Points on a hilly landscape, in no order, each with its height.
A ball rolls from a point to whichever of its 5 nearest points has the largest drop for the distance, and stops where none of them is lower. Distance is the straight distance between rows; heights are no part of it.
Z_193 h=1.59: [149  93 150 141 108 189 125 184 128  57]
Z_564 h=3.47: [208 150 130  89  98 137 168 123 111 128]
Z_147 h=3.49: [164 121 135 107 140 118 146 100 126 126]
Z_209 h=1.83: [172 123 147 123  99 170 140 163 109  79]
Z_255 h=4.70: [100 176 106 133  99 103 120 141 152 133]
Z_304 h=1.66: [149 101 149 150 136 155 125 148 124  88]
Z_40 h=1.38: [ 65  88 131 160 168 123 100 141 136 116]
Z_162 h=3.84: [152 174 112  97 102 106 135 122 147 122]
Z_159 h=0.75: [180  85 160 118 134 177 148 119 103 127]
Z_751 h=3.06: [172 129 135 108 170 107 144  70 112 139]
Z_747 h=4.59: [ 64 175 102 144  88 107 119 159 156 129]
Z_31 h=4.34: [169  79 162 122 187 156 128 101  88 128]
Z_838 h=2.29: [162 105 144 114 157 122 141  89 110 130]
Z_923 h=3.53: [156  67 161 144 154 187 134 152 111  95]
Z_689 h=2.47: [ 83 127 119 132 171  81 118  93 136 167]
Z_900 h=7.23: [112  78 146 148 193 134 108 112 127 121]
Z_764 h=3.00: [197 115 132  86 127 140 155  97 102 142]
Z_494 h=3.40: [ 92 146 120 146 121 109 119 130 149 126]
Z_170 h=2.52: [156  86 149 126 161 165 124 124 118 115]
Z_30 h=3.46: [122 106 132 131 185  95 119  84 130 147]
Z_356 h=3.48: [ 90 103 131 159 145 106  98 136 142 121]
Z_680 h=7.16: [ 90 187 101 121 117  76 140 109 144 173]
Z_434 h=2.99: [ 68 124 119 154 124 116 100 141 139 127]
Z_554 h=0.88: [159 168 120 111  94 141 139 139 143 100]
Z_600 h=3.19: [ 36  97 117 178 143 117  92 139 127 161]
Z_546 h=3.70: [ 73 135 115 158 109 131  97 169 154 110]
Z_271 h=0.77: [204 156 140  83  76 155 155 143 111 106]
Z_562 h=1.51: [184 103 149 104 146 157 146 106 100 142]
Z_694 h=6.37: [113 181 101 125 108  86 128 115 149 143]
Z_723 h=5.60: [179 153 122  96 123 104 155  89 117 135]
Z_372 h=4.84: [ 79 157  98 139 135  76 122 107 152 170]
Z_420 h=2.51: [176 188 123  96  91 131 146 132 143 106]
Z_387 h=4.93: [150  61 164 139 182 171 123 129 105 109]
Z_133 h=4.86: [ 42 148  90 182  76 150  92 172 130 175]
Z_152 h=4.45: [ 66  89 134 161 191 112  97 117 134 140]
Z_289 h=1.71: [199  90 162  98 120 161 164 127  76 145]
Z_58 h=2.61: [130 119 131 129 135 136 116 135 136  94]
Z_19 h=2.94: [ 43 112 109 177 132 111  98 147 142 157]
Z_450 h=5.56: [ 37 157  91 168  84 117 114 154 135 179]
Z_108 h=3.83: [195 106 147  79 137 144 167  91  67 184]
Z_766 h=2.10: [188 110 138 105 149 137 152  94 102 135]
Z_225 h=2.30: [203 104 146  90 121 157 159 118  75 158]
Z_210 h=1.49: [ 85 122 117 151 160  95 107 103 140 140]
Z_936 h=3.62: [110 119 129 131 142 112 124 129 144 120]
Z_578 h=1.41: [ 76 177  89 129 107  96 123 130 155 160]
Z_71 h=3.16: [138  97 134 130 174 121 131 102 116 119]
Z_513 h=3.11: [132  96 133 138 150 125 120 115 133 106]
Z_93 h=2.46: [ 61 121 117 154 131 105 108 127 142 150]
Z_251 h=3.21: [211 132 148  82  94 145 174 121  80 157]
Z_741 h=6.87: [133 151 118 117 142  92 141  91 143 135]
Z_388 h=3.17: [169 143 125 105 119 130 132 119 129 106]
Z_308 h=7.37: [172  52 179 122 165 191 132 144  71 151]
Z_788 h=4.09: [130 148 120 122 129 113 134 120 141 117]
Z_115 h=3.86: [ 81 150  99 139 127  91 123 114 147 158]
Z_338 h=2.06: [118 171 118 123  91 135 118 160 154  90]
Z_523 h=0.84: [129  95 148 153 121 165 119 165 126  73]
Z_743 h=1.47: [134 126 134 137 103 164 110 177 148  69]
Z_583 h=2.15: [185 139 147  98  93 166 153 136 126 113]
Z_243 h=4.16: [ 54 106 132 166 132 124  93 162 141 106]
Z_606 h=3.28: [100 214  97 110  84  96 129 146 153 144]
Z_349 h=4.72: [105 159 101 111 151  59 138  83 142 169]
Z_398 h=1.60: [148 131 133 126  95 151 126 161 141  71]
Z_966 h=2.50: [144 146 130 125 121 123 133 138 144 110]
Z_593 h=3.57: [ 43 128 104 174 105 127  92 165 145 142]
Z_281 h=0.62: [ 80 206  94 118  89  93 128 125 154 167]
Z_948 h=1.06: [181 146 133 114  89 160 142 154 132  89]

For each start below, name the point where the ball stops.
Z_741: Z_554
Z_71: Z_159
Z_513: Z_523
Z_115: Z_281
Z_19: Z_210
Z_546: Z_210
Z_751: Z_159
Z_494: Z_210
Z_58: Z_523
Z_450: Z_281
Z_209: Z_271
Z_251: Z_159
Z_349: Z_210

Call two points neighbours if one is among the 5 nearest of the other. Go from one point of each pair to the other, from neighbour to neighbour, staying as low as possible. Name the highest point that can't be avoided.
Z_271 / Z_281: Z_115
Z_210 / Z_523: Z_30
Z_554 / Z_159: Z_170
Z_523 / Z_554: Z_398
